Points on a hilly landscape, in no order, each with its height.
A ball rolls from a point to whichever of its 5 nearest points has the largest drop for the distance, and stops where none of them is lower. Distance is the straight distance between rows; heights are no part of it.
q_128 (h 190): 93,116,99,90,115,98,68,102,97,122,110,99,89,115,106,86,126,108,96,100,84,100
q_497 (h 493): 115,83,98,94,99,95,138,95,110,76,78,102,111,59,78,97,79,99,118,90,111,91
q_391 (h 338): 99,86,112,113,109,108,120,92,82,109,114,77,130,104,100,101,92,81,124,114,79,102
q_89 (h 615): 87,61,137,125,117,95,163,95,87,83,87,74,150,77,78,85,70,95,128,108,97,109
q_745 (h 446): 91,133,53,94,92,109,30,106,113,118,131,123,47,150,116,107,130,121,80,103,77,94
q_801 (h 668): 109,73,130,125,99,88,155,93,93,77,72,70,148,80,85,86,63,86,123,94,106,107
q_611 (h 207): 126,98,65,87,78,101,60,116,136,90,100,118,59,92,97,109,99,101,75,82,122,84
q_292 (h 280): 90,124,83,89,108,100,58,94,95,136,109,103,84,123,118,100,124,103,92,108,87,98
q_342 (h 571): 105,75,114,106,105,91,129,83,105,68,78,84,133,69,85,90,75,78,113,100,109,87
q_793 (h 419): 95,85,120,110,107,95,135,91,97,76,79,90,130,72,88,99,93,80,104,107,108,93
q_119 (h 337): 88,75,119,119,116,100,126,92,84,117,100,85,138,90,94,100,91,75,123,113,95,99
q_630 (h 521): 126,93,72,89,87,93,83,113,120,88,110,111,72,100,103,111,103,110,80,79,128,80
q_373 (h 51): 84,84,133,114,119,100,134,81,72,121,86,85,148,105,114,88,74,78,138,112,85,111
q_874 (h 44): 93,110,100,93,119,98,77,100,96,118,113,95,89,109,103,85,124,110,95,99,79,103
q_877 (h 550): 79,108,122,112,113,116,79,92,71,125,125,107,105,112,123,117,112,106,100,118,57,112
q_825 (h 342): 97,124,114,101,112,104,84,93,88,127,108,103,93,118,129,102,122,108,93,100,67,111
q_853 (h 374): 83,69,139,123,126,89,146,102,85,96,94,83,146,84,91,84,85,87,132,103,101,100
q_773 (h 235): 55,100,161,111,125,106,132,68,56,125,115,80,120,105,110,95,80,88,136,122,77,123
q_564 (h 428): 87,116,72,95,88,94,57,113,105,95,103,113,80,112,99,104,124,114,82,107,108,96
q_648 (h 225): 89,103,108,108,115,116,107,93,106,103,106,101,98,105,94,95,88,95,99,107,90,88
q_397 (h 173): 120,86,75,89,82,92,98,103,109,105,92,104,89,96,88,101,100,102,87,86,124,108
q_482 (h 387): 85,67,137,121,125,88,138,102,86,99,95,85,147,85,91,84,88,83,129,106,104,98
q_726 (h 482): 102,135,60,96,88,113,37,114,111,120,129,125,54,146,110,110,129,119,80,97,86,92
q_228 (h 131): 116,81,79,85,87,88,103,102,113,102,88,111,93,92,85,95,96,92,94,89,128,107
q_105 (h 445): 106,98,121,113,107,114,128,103,93,103,102,95,121,95,91,107,96,89,108,98,97,91
q_179 (h 623): 94,83,134,125,103,85,137,100,94,81,76,81,143,81,90,84,77,79,124,100,111,103
q_955 (h 237): 92,119,100,89,121,100,70,92,92,127,114,102,93,120,122,94,125,106,86,102,80,98
q_758 (h 370): 133,108,57,72,83,110,67,125,145,90,96,126,49,80,97,113,109,130,52,82,120,87
q_150 (h 507): 126,98,74,93,81,96,86,106,107,97,95,98,84,108,98,105,99,114,88,83,117,100
q_961 (h 430): 113,88,108,97,96,95,124,89,103,76,72,93,122,69,78,94,91,82,116,96,104,101
q_899 (h 302): 117,89,77,88,84,84,114,119,123,88,98,120,87,73,87,101,95,101,84,96,138,99
q_211 (h 255): 125,102,59,91,78,102,59,114,135,94,99,118,57,89,98,110,102,103,75,83,118,86
q_516 (h 311): 107,88,121,99,105,109,120,100,95,88,86,96,126,87,80,100,102,86,99,99,101,98
q_760 (h 35): 76,82,144,108,126,108,131,80,65,114,91,84,156,107,113,83,71,81,133,119,78,111
q_712 (h 584): 87,76,134,125,111,88,130,104,92,93,82,83,144,82,87,84,83,75,124,105,107,101
q_865 (h 529): 94,124,95,100,103,95,81,110,98,109,104,98,81,110,96,85,113,121,99,96,95,102
q_434 (h 437): 99,130,58,87,97,113,46,107,101,117,136,116,62,146,118,113,133,124,84,102,81,88
q_670 (h 300): 93,131,111,100,115,103,78,94,83,129,112,108,92,125,135,101,118,110,88,104,71,103
q_262 (h 527): 119,104,70,96,82,92,74,107,109,92,96,101,85,116,105,101,100,115,88,84,114,95
q_457 (h 206): 85,73,138,119,129,90,145,96,83,109,94,84,144,91,102,89,88,84,134,102,101,98
q_856 (h 526): 103,101,116,117,102,111,117,98,91,108,107,88,114,109,98,98,90,83,125,100,84,96
q_285 (h 448): 104,105,119,114,108,112,123,99,94,105,106,94,114,103,96,103,92,90,113,97,93,89
q_328 (h 467): 116,128,67,90,83,96,63,114,111,90,111,131,62,113,106,116,143,121,61,95,99,98
q_906 (h 179): 114,86,81,86,88,83,105,109,116,96,87,119,94,84,85,89,90,93,99,90,132,105
q_446 (h 485): 104,95,121,120,102,111,125,101,88,112,100,87,125,93,91,106,94,80,122,102,92,100
q_136 (h 500): 106,129,63,95,88,113,39,119,108,121,128,123,62,142,108,113,130,120,80,96,89,93
q_289 (h 330): 93,113,96,102,102,106,86,100,102,109,104,92,85,103,87,87,105,112,98,104,87,108
q_473 (h 320): 87,131,84,95,106,92,65,102,98,132,107,108,77,118,112,102,127,108,95,102,100,97
q_706 (h 463): 66,104,142,115,109,102,105,94,70,105,112,83,112,118,126,105,101,98,128,111,80,114
q_130 (h 418): 102,96,124,118,105,107,133,101,91,103,92,90,124,84,88,111,97,84,111,101,101,96
q_281 (h 442): 63,92,148,108,129,105,95,84,50,124,125,75,121,111,114,101,98,105,133,112,74,113
q_822 (h 439): 76,102,134,111,108,102,116,92,73,98,114,80,117,117,125,103,101,97,123,112,79,110
q_297 (h 162): 92,107,97,105,101,112,93,95,105,109,98,97,93,102,85,91,89,104,95,106,91,102
q_658 (h 389): 123,73,91,87,97,96,118,114,115,76,82,111,113,67,74,85,76,107,110,89,115,97
q_976 (h 638): 129,99,73,93,80,92,90,108,112,95,100,101,79,106,102,110,101,113,89,79,124,94
q_684 (h 405): 80,100,117,110,108,102,95,87,95,99,105,89,104,117,115,95,104,82,120,108,73,107
q_235 (h 379): 106,93,123,105,108,111,124,103,93,97,96,97,124,91,86,106,101,90,100,99,101,92
q_400 (h 466): 121,126,63,79,86,97,46,114,117,92,113,136,59,122,104,102,140,115,55,90,99,95
q_832 (h 432): 129,88,68,82,72,87,99,128,135,75,88,113,98,65,88,98,89,96,75,102,132,101
q_528 (h 246): 67,95,142,109,107,107,113,90,60,114,111,71,124,111,109,96,90,94,129,123,77,129
q_392 (h 443): 60,96,164,119,133,103,110,52,53,137,112,71,123,109,109,96,86,82,142,114,64,132
q_784 (h 339): 83,71,131,120,123,92,134,97,84,108,96,87,144,88,97,92,87,77,127,108,104,96
q_936 (h 654): 122,63,127,117,104,90,167,85,97,80,77,69,144,70,86,94,60,83,118,88,116,98
q_362 (h 318): 120,78,90,84,92,87,110,116,117,81,85,120,109,77,80,79,82,98,109,87,122,98
q_320 (h 441): 114,108,62,96,86,89,75,102,119,84,101,114,67,104,112,112,106,113,80,88,115,80
q_550 (h 215): 92,83,111,112,112,105,131,86,80,111,112,78,133,102,106,105,89,86,122,119,82,101
q_678 (h 223): 108,92,116,97,103,114,111,102,97,96,89,104,121,101,84,95,94,88,98,93,102,94
q_687 (h 434): 128,108,72,70,76,102,87,127,150,76,91,123,59,90,102,109,106,103,64,82,140,87
q_357 (h 468): 108,129,65,98,80,94,67,113,110,91,104,126,65,110,104,118,139,120,70,98,102,101
q_543 (h 582): 86,63,139,124,121,93,155,101,85,85,90,76,150,79,80,79,75,91,128,105,100,108
q_792 (h 329): 122,76,89,84,99,91,116,112,112,76,87,113,111,71,75,84,82,103,111,89,116,95
q_124 (h 535): 115,73,96,92,100,102,135,100,115,76,78,103,111,54,78,100,70,102,115,90,116,88
q_925 (h 417): 113,119,58,92,84,92,66,104,115,82,106,125,63,102,106,116,129,118,68,100,101,93
q_950 (h 583): 103,143,60,103,87,109,42,114,120,121,125,137,44,142,114,117,128,124,67,94,95,92
q_291 (h 572): 113,135,72,96,82,105,57,121,108,110,115,132,59,129,107,120,140,122,67,90,100,96
q_533 (h 309): 84,130,91,89,113,106,66,87,87,131,119,106,88,129,131,103,118,107,77,117,78,96
q_464 (h 626): 91,59,134,125,114,98,161,92,88,81,81,74,152,76,75,83,62,88,124,109,100,110
q_765 (h 426): 76,101,121,110,111,114,78,91,81,119,109,98,104,108,121,112,117,96,101,114,61,118
q_456 (h 336): 99,100,116,106,111,118,116,100,98,99,106,100,111,105,91,99,90,92,100,97,97,86
q_833 (h 406): 98,90,113,112,107,109,116,91,84,103,117,78,127,110,102,97,93,83,125,111,76,101
q_193 (h 431): 98,91,122,122,102,104,126,100,87,113,93,87,131,86,88,106,95,77,121,106,99,101
q_426 (h 503): 119,105,65,98,86,90,79,104,119,87,102,111,71,106,112,110,101,113,83,83,122,82
q_418 (h 508): 87,67,139,123,120,89,143,104,86,86,89,79,150,83,84,79,81,88,129,104,100,104
q_334 (h 341): 128,94,73,82,76,100,69,124,134,88,102,115,69,91,95,107,101,97,77,79,130,86
q_12 (h 272): 87,72,144,122,125,91,160,97,80,103,88,78,144,82,91,84,84,92,144,99,95,108
q_431 (h 382): 107,104,79,94,94,101,84,107,99,89,100,98,91,113,95,97,101,128,80,98,107,95
q_74 (h 456): 96,105,115,114,105,105,110,93,97,104,108,88,108,114,105,95,90,83,126,102,80,96
q_450 (h 283): 124,105,67,86,74,103,67,122,142,93,96,120,56,88,97,111,100,101,73,79,128,87
q_884 (h 202): 89,106,97,104,105,112,91,94,105,107,102,95,89,102,85,90,96,104,95,108,86,104
q_866 (h 216): 116,90,101,83,103,91,127,98,106,81,83,115,109,84,86,91,98,98,107,83,114,94
q_540 (h 453): 64,97,147,110,119,109,88,91,56,121,119,77,120,114,118,101,98,98,134,108,74,116
q_275 (h 539): 63,100,140,112,120,106,78,84,59,130,119,90,117,116,122,108,97,97,137,112,74,111
q_440 (h 390): 90,126,71,92,102,102,69,104,96,129,119,113,73,114,109,118,134,117,85,106,102,92
q_656 (h 514): 91,116,84,96,101,92,75,113,100,92,108,107,85,113,100,95,112,126,84,103,106,91
q_475 (h 332): 138,103,77,77,66,94,90,136,135,76,95,114,80,84,90,101,104,97,77,87,134,98
q_260 (h 303): 88,129,78,85,104,108,56,90,90,136,115,101,85,127,123,103,120,104,82,116,80,103
q_714 (h 61): 66,91,136,109,113,107,124,77,64,113,100,78,138,108,110,88,74,82,127,129,78,122
q_869 (h 402): 61,100,158,113,130,103,120,66,50,133,121,73,114,104,114,104,92,98,135,113,72,124
q_669 (h 490): 71,95,126,110,112,105,98,88,87,95,113,87,113,117,122,100,106,87,117,112,72,105
q_512 (h 238): 55,102,164,115,127,104,132,65,58,126,112,84,123,106,109,90,75,81,141,119,76,123
q_385 (h 386): 118,93,111,93,96,100,121,98,98,85,74,99,120,84,79,93,102,85,109,90,104,103
q_452 (h 413): 126,99,56,58,77,107,77,124,159,75,85,123,59,86,94,105,111,107,54,86,135,93
q_438 (h 681): 103,78,134,127,101,86,146,98,93,76,75,73,145,82,87,83,69,84,124,97,108,105
q_590 (h 510): 92,89,130,123,105,85,139,97,97,79,76,86,134,79,93,95,84,79,117,102,112,95
q_820 (h 308): 123,104,53,91,82,98,57,107,130,88,104,118,59,90,98,110,107,108,73,90,108,85
q_771 (h 454): 132,96,78,79,73,98,80,134,132,83,104,113,75,90,91,103,104,96,77,81,133,90
q_754 (h 540): 89,114,121,106,110,116,70,96,75,126,120,105,106,116,123,108,113,104,97,113,55,116
q_673 (h 222): 59,92,149,107,121,109,114,82,56,119,121,72,121,105,107,97,92,99,128,124,75,125
q_538 (h 50): 66,88,144,106,122,111,131,77,62,115,100,82,146,106,111,85,70,82,128,127,78,114
q_718 (h 362): 118,78,95,85,103,95,128,104,110,74,86,111,111,66,75,90,84,105,112,87,111,91
q_942 (h 643): 105,52,129,124,102,98,163,85,92,85,69,72,156,78,76,87,54,77,121,99,106,113
q_93 (h 109): 109,86,81,86,96,101,105,91,108,100,88,105,97,101,92,102,97,106,79,96,119,101
q_811 (h 477): 96,139,54,101,87,106,31,107,118,124,128,127,39,146,114,111,128,121,77,99,83,98
q_88 (h 381): 138,129,50,80,79,93,56,114,130,91,104,132,46,95,100,102,118,123,72,81,103,93
q_863 (h 422): 111,115,55,95,84,91,69,101,118,81,105,122,63,99,107,116,119,116,72,98,103,87
q_274 (h 483): 104,118,66,101,80,87,65,106,112,88,93,111,75,110,108,106,112,114,85,97,110,93
q_600 (h 127): 104,98,86,94,96,106,108,89,103,100,90,105,94,104,94,104,95,113,78,97,112,99
q_958 (h 593): 93,70,136,123,111,90,141,104,90,81,83,74,150,82,81,78,77,85,127,105,101,107
q_251 (h 106): 59,97,159,111,126,107,138,73,59,116,108,87,136,106,112,88,69,87,133,124,78,115
q_700 (h 147): 113,96,105,85,104,96,121,95,105,91,80,113,107,99,93,95,100,95,99,84,119,95
q_137 (h 39): 102,114,91,103,95,107,104,97,103,104,89,99,88,104,92,99,91,117,86,100,103,104
q_741 (h 546): 113,84,103,100,96,93,131,87,110,78,68,94,115,62,80,97,74,85,123,91,111,93
q_261 (h 335): 121,94,62,88,87,98,64,111,128,86,109,115,66,97,102,112,103,105,76,85,122,78
q_410 (h 348): 123,109,49,87,82,96,55,106,126,83,107,120,59,93,99,109,116,113,70,94,100,91
q_823 (h 509): 64,100,162,117,130,102,111,57,50,137,115,69,119,106,113,103,89,91,140,110,65,130
q_709 (h 525): 129,88,75,84,85,94,85,123,123,86,114,112,74,93,95,108,104,105,75,82,131,84
q_208 (h 488): 96,119,97,101,102,99,81,107,98,111,105,93,84,107,91,86,111,118,99,98,90,107
q_310 (h 415): 129,123,57,79,81,93,48,113,122,86,110,132,57,110,100,101,135,116,64,89,94,96
q_569 (h 476): 99,113,70,97,86,90,62,110,107,87,96,107,82,114,103,97,108,117,84,98,111,96
q_674 (h 292): 95,121,109,98,120,102,85,94,91,123,112,101,92,115,124,99,127,111,90,101,71,104
q_815 (h 447): 86,125,89,99,105,90,77,112,100,108,109,108,80,112,105,94,120,123,90,100,106,91
q_624 (h 168): 73,100,135,111,101,105,121,88,64,110,107,71,123,113,115,101,89,92,130,121,76,127
q_95 (h 650): 112,73,125,116,107,88,150,88,99,67,81,76,141,75,90,89,66,85,118,93,114,87
q_331 (h 427): 99,112,83,97,99,96,81,110,99,89,102,102,88,114,98,94,105,129,81,100,105,93
q_904 (h 102): 104,105,88,97,97,108,107,94,104,102,90,101,91,104,95,102,93,119,79,98,110,99
q_521 (h 519): 96,80,122,112,108,87,140,88,101,70,79,87,135,74,89,94,80,79,110,101,112,86
q_599 (h 536): 66,105,127,117,116,111,88,88,73,122,116,102,104,109,129,123,110,103,111,115,68,110
q_245 (h 373): 119,85,73,86,82,83,108,125,129,77,95,119,95,68,89,97,88,98,76,103,135,96
q_460 (h 334): 100,136,65,88,96,111,65,102,93,126,130,108,67,134,119,119,134,126,86,105,84,93
q_68 (h 438): 118,91,101,92,98,93,136,94,106,77,77,104,111,66,80,95,88,99,117,88,108,97
q_659 (h 666): 109,136,68,95,89,109,48,116,115,111,122,140,49,137,114,117,134,122,54,91,102,88
q_608 (h 244): 85,95,121,113,108,104,131,86,74,103,114,74,124,112,117,103,93,95,125,118,78,110
q_753 (h 154): 92,102,101,104,104,116,95,94,106,108,97,97,96,103,85,91,87,97,94,106,93,99
q_213 (h 344): 94,134,72,92,97,103,66,96,95,138,114,107,74,124,117,116,130,114,90,108,93,99
q_72 (h 321): 119,93,74,90,85,101,85,102,102,93,97,96,93,110,95,99,99,118,82,90,112,100
q_242 (h 421): 91,92,126,118,106,91,137,95,96,88,81,92,131,73,89,103,94,78,110,105,109,97
q_905 (h 378): 123,112,52,86,83,95,56,104,121,81,110,124,61,97,101,111,127,116,67,95,96,93
q_33 (h 388): 137,97,70,78,65,91,96,134,135,73,90,113,89,73,88,101,100,96,76,95,131,103
q_559 (h 399): 102,100,119,111,111,116,120,101,95,100,106,98,116,102,93,103,91,91,106,98,95,85
q_763 (h 355): 85,112,117,109,108,106,86,89,89,121,102,96,96,109,120,106,121,97,104,106,62,122
q_120 (h 86): 87,80,135,119,125,93,143,89,77,119,85,85,147,98,111,89,82,81,142,103,94,105
q_897 (h 391): 98,128,64,88,98,110,63,106,95,128,128,111,68,128,114,120,135,123,84,106,90,92
q_868 (h 192): 121,86,75,87,83,87,102,105,114,102,92,110,85,90,88,101,99,97,92,86,129,108
q_114 (h 577): 64,100,134,112,115,104,101,90,79,102,111,91,110,115,128,108,109,94,116,112,76,105
q_549 (h 440): 110,114,62,99,82,87,73,102,117,84,98,115,69,106,112,112,109,116,80,92,114,86
q_24 (h 372): 93,110,114,116,107,106,112,90,101,103,109,93,100,110,104,95,90,87,120,102,82,91
q_860 (h 286): 74,104,139,111,103,103,118,92,66,105,110,74,119,115,120,101,97,98,130,113,77,121
q_485 (h 328): 96,107,115,112,111,112,117,93,102,102,109,98,105,108,99,99,88,91,109,100,89,85
q_358 (h 393): 128,108,75,77,73,101,82,130,145,83,93,121,60,90,98,109,103,100,72,77,138,88
q_909 (h 414): 118,119,58,89,86,93,62,107,115,83,109,127,63,102,104,113,135,121,63,96,96,95
q_424 (h 136): 104,102,99,95,99,106,113,92,106,103,78,110,99,106,94,99,91,100,89,92,115,98
q_768 (h 306): 121,89,85,93,87,82,117,123,123,80,81,124,102,73,89,88,75,104,101,90,133,98
q_675 (h 360): 77,102,118,110,108,105,87,86,94,108,101,91,101,111,119,102,112,87,111,110,68,114
q_949 (h 331): 132,109,77,74,71,98,90,134,146,75,91,121,67,90,97,104,105,100,71,80,138,88
q_862 (h 76): 115,80,77,84,93,97,99,96,108,103,91,106,96,97,88,100,100,98,83,91,121,104
q_200 (h 227): 116,80,92,81,103,89,120,103,109,79,90,117,109,82,82,82,91,99,105,87,118,92
q_364 (h 261): 91,109,98,99,113,103,87,96,98,112,112,93,86,102,94,86,115,111,96,105,78,106
q_794 (h 333): 94,140,73,85,90,111,55,94,89,132,120,97,74,134,121,110,125,116,86,116,77,107
q_375 (h 380): 113,105,57,94,86,93,68,99,123,82,105,119,63,97,108,114,110,114,74,94,110,82
q_459 (h 648): 117,57,128,124,101,93,169,83,95,87,70,72,150,71,79,92,55,74,123,92,115,109
q_489 (h 708): 119,63,120,106,106,95,139,89,104,71,81,75,139,71,81,88,61,78,118,87,118,83
q_23 (h 191): 88,73,144,120,126,91,154,94,78,112,84,78,146,86,95,84,87,88,148,99,91,113
q_267 (h 124): 106,88,96,85,103,96,117,93,108,93,85,115,101,100,94,96,98,96,89,90,120,93
q_329 (h 73): 77,95,127,114,105,102,133,80,71,117,97,75,133,109,116,99,80,86,130,122,81,119
q_817 (h 462): 91,91,128,122,103,96,133,100,93,100,84,89,130,78,89,103,94,77,116,105,108,101
q_995 (h 172): 98,118,93,105,96,108,96,102,101,108,94,95,85,102,88,94,95,118,94,103,95,106
q_339 (h 513): 86,93,118,110,108,105,106,90,89,96,114,81,115,116,112,93,97,82,122,109,71,102
q_345 (h 375): 83,123,78,94,104,93,71,109,100,116,113,114,75,111,105,108,130,117,85,105,108,90
q_957 (h 433): 62,97,153,107,131,104,106,73,48,129,128,73,117,109,116,106,97,107,132,110,73,116
q_683 (h 641): 98,62,133,125,107,96,152,96,88,78,78,71,154,79,77,81,65,87,123,105,100,111
q_268 (h 398): 136,97,68,79,68,89,98,130,135,74,88,112,94,68,89,101,94,97,76,99,132,102
q_717 (h 459): 104,125,63,101,77,90,65,107,110,91,96,121,66,105,106,116,128,116,77,99,107,100
q_499 (h 181): 54,95,154,108,126,108,131,72,58,120,115,80,124,104,109,93,78,90,130,125,78,122
q_468 (h 77): 141,112,72,70,70,95,99,135,144,67,91,118,77,81,98,103,105,102,73,84,136,90
q_598 (h 258): 91,113,107,100,117,102,98,87,97,114,112,96,87,104,110,97,124,108,97,103,72,106
q_545 (h 135): 101,102,95,98,98,109,111,93,106,105,82,106,95,106,94,101,91,106,88,98,112,100
q_778 (h 472): 101,120,68,95,85,105,52,118,101,114,114,118,72,117,95,116,138,116,79,104,101,101
q_96 (h 234): 88,104,99,104,111,109,96,92,106,107,109,95,88,100,89,90,100,104,97,110,82,100
q_728 (h 489): 106,96,115,118,103,109,119,97,88,111,107,84,124,102,95,101,90,81,126,102,85,100
q_655 (h 592): 63,102,132,115,117,108,93,88,78,113,112,100,107,111,129,118,110,99,110,116,72,108
q_555 (h 153): 104,102,110,98,98,110,108,97,105,103,78,107,109,107,89,96,91,91,96,92,110,97
q_352 (h 385): 117,86,77,88,85,81,114,124,129,75,89,123,100,68,93,97,81,104,80,99,138,93
q_152 (h 560): 63,105,145,117,114,104,89,93,64,120,111,86,114,117,124,108,100,96,133,107,79,116
q_302 (h 116): 56,92,146,107,118,108,122,79,58,116,116,76,129,105,107,92,81,90,126,130,78,124
q_782 (h 400): 94,123,119,106,108,110,76,97,81,129,107,104,98,120,128,104,117,105,96,106,61,116
q_387 (h 631): 61,106,139,117,114,105,93,89,70,117,112,96,107,115,131,117,104,98,122,111,78,109
q_165 (h 271): 142,109,68,73,67,92,103,132,141,70,88,113,85,76,96,105,102,100,74,90,134,96
q_307 (h 383): 124,87,73,82,79,88,103,127,127,78,100,115,90,70,85,102,96,101,76,102,134,100
q_772 (h 520): 104,138,62,100,84,110,41,116,114,121,126,130,50,144,112,112,129,119,75,93,91,92
q_575 (h 343): 90,127,94,96,107,91,72,107,98,122,106,105,80,115,106,91,121,114,100,98,99,98
q_463 (h 397): 68,103,144,113,106,104,104,95,62,111,111,75,118,117,119,100,99,98,133,111,79,123
q_819 (h 522): 106,123,68,93,85,111,49,120,100,119,121,118,67,126,99,117,138,117,78,101,97,98
q_282 (h 247): 95,78,114,116,113,105,126,89,82,113,108,80,135,98,99,104,89,79,123,116,87,100
q_553 (h 376): 131,117,50,85,77,95,52,109,126,88,105,124,54,94,95,106,121,117,71,88,96,96
q_972 (h 167): 114,87,77,89,92,102,94,96,103,99,93,98,94,104,92,103,98,114,77,95,114,102
q_252 (h 111): 108,82,86,83,101,96,109,93,109,95,88,113,100,98,89,97,99,95,87,91,123,97
q_515 (h 319): 84,113,113,110,108,102,97,85,97,113,101,94,89,107,116,102,120,97,108,106,68,116
q_713 (h 144): 95,101,104,104,101,117,98,97,106,105,88,102,103,106,88,92,84,91,96,100,99,96
q_603 (h 317): 59,94,155,110,128,105,120,74,52,125,122,72,117,103,111,101,91,98,128,119,75,123
q_968 (h 92): 84,83,121,117,117,97,140,81,78,118,99,84,139,101,114,102,84,83,129,116,93,104
q_756 (h 226): 115,90,80,90,85,81,113,117,122,93,89,123,92,79,88,93,86,95,97,92,136,102
q_284 (h 605): 61,107,139,119,113,105,84,91,66,125,112,92,109,116,127,114,101,96,133,109,76,111
q_283 (h 363): 132,108,70,64,75,101,92,130,151,69,91,125,66,89,101,105,107,101,64,83,139,85
q_171 (h 180): 99,144,68,88,91,108,60,99,91,127,126,101,65,139,124,115,129,124,90,108,80,100
q_736 (h 451): 128,86,74,80,78,91,98,128,124,82,108,111,86,79,85,103,103,100,74,94,133,97
q_632 (h 647): 108,72,119,108,108,91,137,85,103,67,80,81,138,73,89,88,71,79,116,95,113,83
q_911 (h 671): 118,73,127,121,103,88,158,90,97,72,78,72,143,77,90,90,64,85,118,91,112,95
q_323 (h 412): 85,117,73,95,95,97,58,112,101,108,110,115,77,110,100,108,132,114,79,110,106,93
q_367 (h 377): 99,89,121,109,106,100,133,95,94,86,84,93,129,75,85,105,101,84,104,105,104,96
q_627 (h 353): 132,117,55,87,77,104,65,118,137,95,98,126,44,82,99,113,106,120,69,80,114,90
q_573 (h 125): 105,91,92,88,102,102,114,90,107,99,84,112,98,102,94,101,96,101,83,93,120,96
q_140 (h 673): 121,61,122,108,105,93,153,88,100,73,84,71,141,71,83,90,62,81,118,87,118,85
q_998 (h 505): 90,98,117,112,105,105,104,90,92,98,110,82,113,117,107,93,96,81,126,108,75,101
q_480 (h 357): 109,87,116,96,102,103,122,96,94,82,80,95,129,80,78,98,104,82,102,97,100,99
q_41 (h 409): 124,104,64,66,79,107,80,125,153,76,90,125,57,85,98,111,108,107,55,85,136,87
q_229 (h 384): 125,105,62,70,81,111,74,125,151,85,92,126,50,82,98,114,108,117,54,83,130,90
q_75 (h 52): 75,89,129,113,112,103,130,78,70,120,92,80,144,108,114,90,74,79,134,122,84,116
q_476 (h 345): 79,111,111,113,108,100,99,82,101,109,102,93,91,107,113,98,109,88,113,105,73,108
q_689 (h 287): 85,109,108,111,112,106,109,85,106,102,109,98,92,104,102,96,97,94,108,106,83,93
q_732 (h 474): 86,79,130,124,109,92,126,101,91,105,85,86,140,81,86,94,90,71,123,108,106,101
q_335 (h 114): 97,107,98,105,96,113,100,95,107,109,85,100,95,105,86,96,85,101,91,101,101,102
q_720 (h 361): 105,91,123,107,106,109,130,100,91,91,91,95,126,84,85,107,104,88,100,101,102,94
q_951 (h 313): 124,90,74,91,79,87,107,113,114,100,99,110,80,88,90,108,102,103,87,86,132,104
q_838 (h 473): 102,106,78,95,94,98,75,108,102,87,101,100,89,112,99,95,104,125,80,98,107,93
q_840 (h 416): 93,133,60,86,97,111,42,105,106,114,137,116,58,148,122,110,132,125,81,105,79,87
q_985 (h 324): 118,97,107,91,97,95,127,96,102,82,73,104,114,80,80,92,98,91,113,86,107,102
q_214 (h 567): 122,108,69,97,81,90,78,106,112,89,97,105,79,112,109,105,102,115,89,83,118,88
q_299 (h 340): 64,92,148,107,118,108,102,88,54,119,120,71,122,110,111,99,97,98,131,116,75,123
q_58 (h 436): 131,101,50,54,73,104,80,123,165,73,84,125,61,88,91,98,110,102,61,86,138,95
q_132 (h 594): 95,123,93,100,100,94,89,109,99,103,105,100,82,109,98,91,110,128,93,97,99,98
q_293 (h 719): 114,72,112,104,100,94,129,88,110,75,73,81,128,66,81,88,63,75,124,86,117,83
q_971 (h 444): 136,107,41,56,70,99,81,125,170,79,76,126,58,87,89,97,108,107,66,82,139,101
q_170 (h 126): 109,78,85,80,100,91,107,96,111,94,88,117,102,93,86,91,97,92,92,91,125,100
q_636 (h 314): 83,111,106,108,113,102,103,84,103,109,108,95,86,102,106,98,109,101,106,106,74,104
q_370 (h 149): 111,79,85,80,97,86,107,104,113,90,87,119,102,88,84,84,93,92,100,90,126,100
q_777 (h 304): 96,147,70,85,91,109,57,100,94,120,129,104,59,146,130,114,132,128,89,107,78,98
q_560 (h 121): 84,90,118,114,111,102,138,79,75,114,105,79,134,105,114,104,86,87,126,121,85,108
q_110 (h 475): 99,121,65,91,96,112,55,112,97,123,128,115,72,124,102,119,139,121,80,104,94,94
q_790 (h 517): 103,108,75,96,89,94,67,109,104,85,98,104,89,117,100,95,105,120,83,97,111,93
q_408 (h 217): 105,104,83,96,96,105,98,102,101,96,99,98,89,106,94,99,98,126,79,99,106,97

For each start below, name the point where the ball stops.
q_659: q_171
q_655: q_874
q_480: q_137
q_284: q_760
q_832: q_862
q_291: q_611
q_74: q_137
q_911: q_137
q_114: q_760
q_778: q_874
q_387: q_874
q_130: q_137
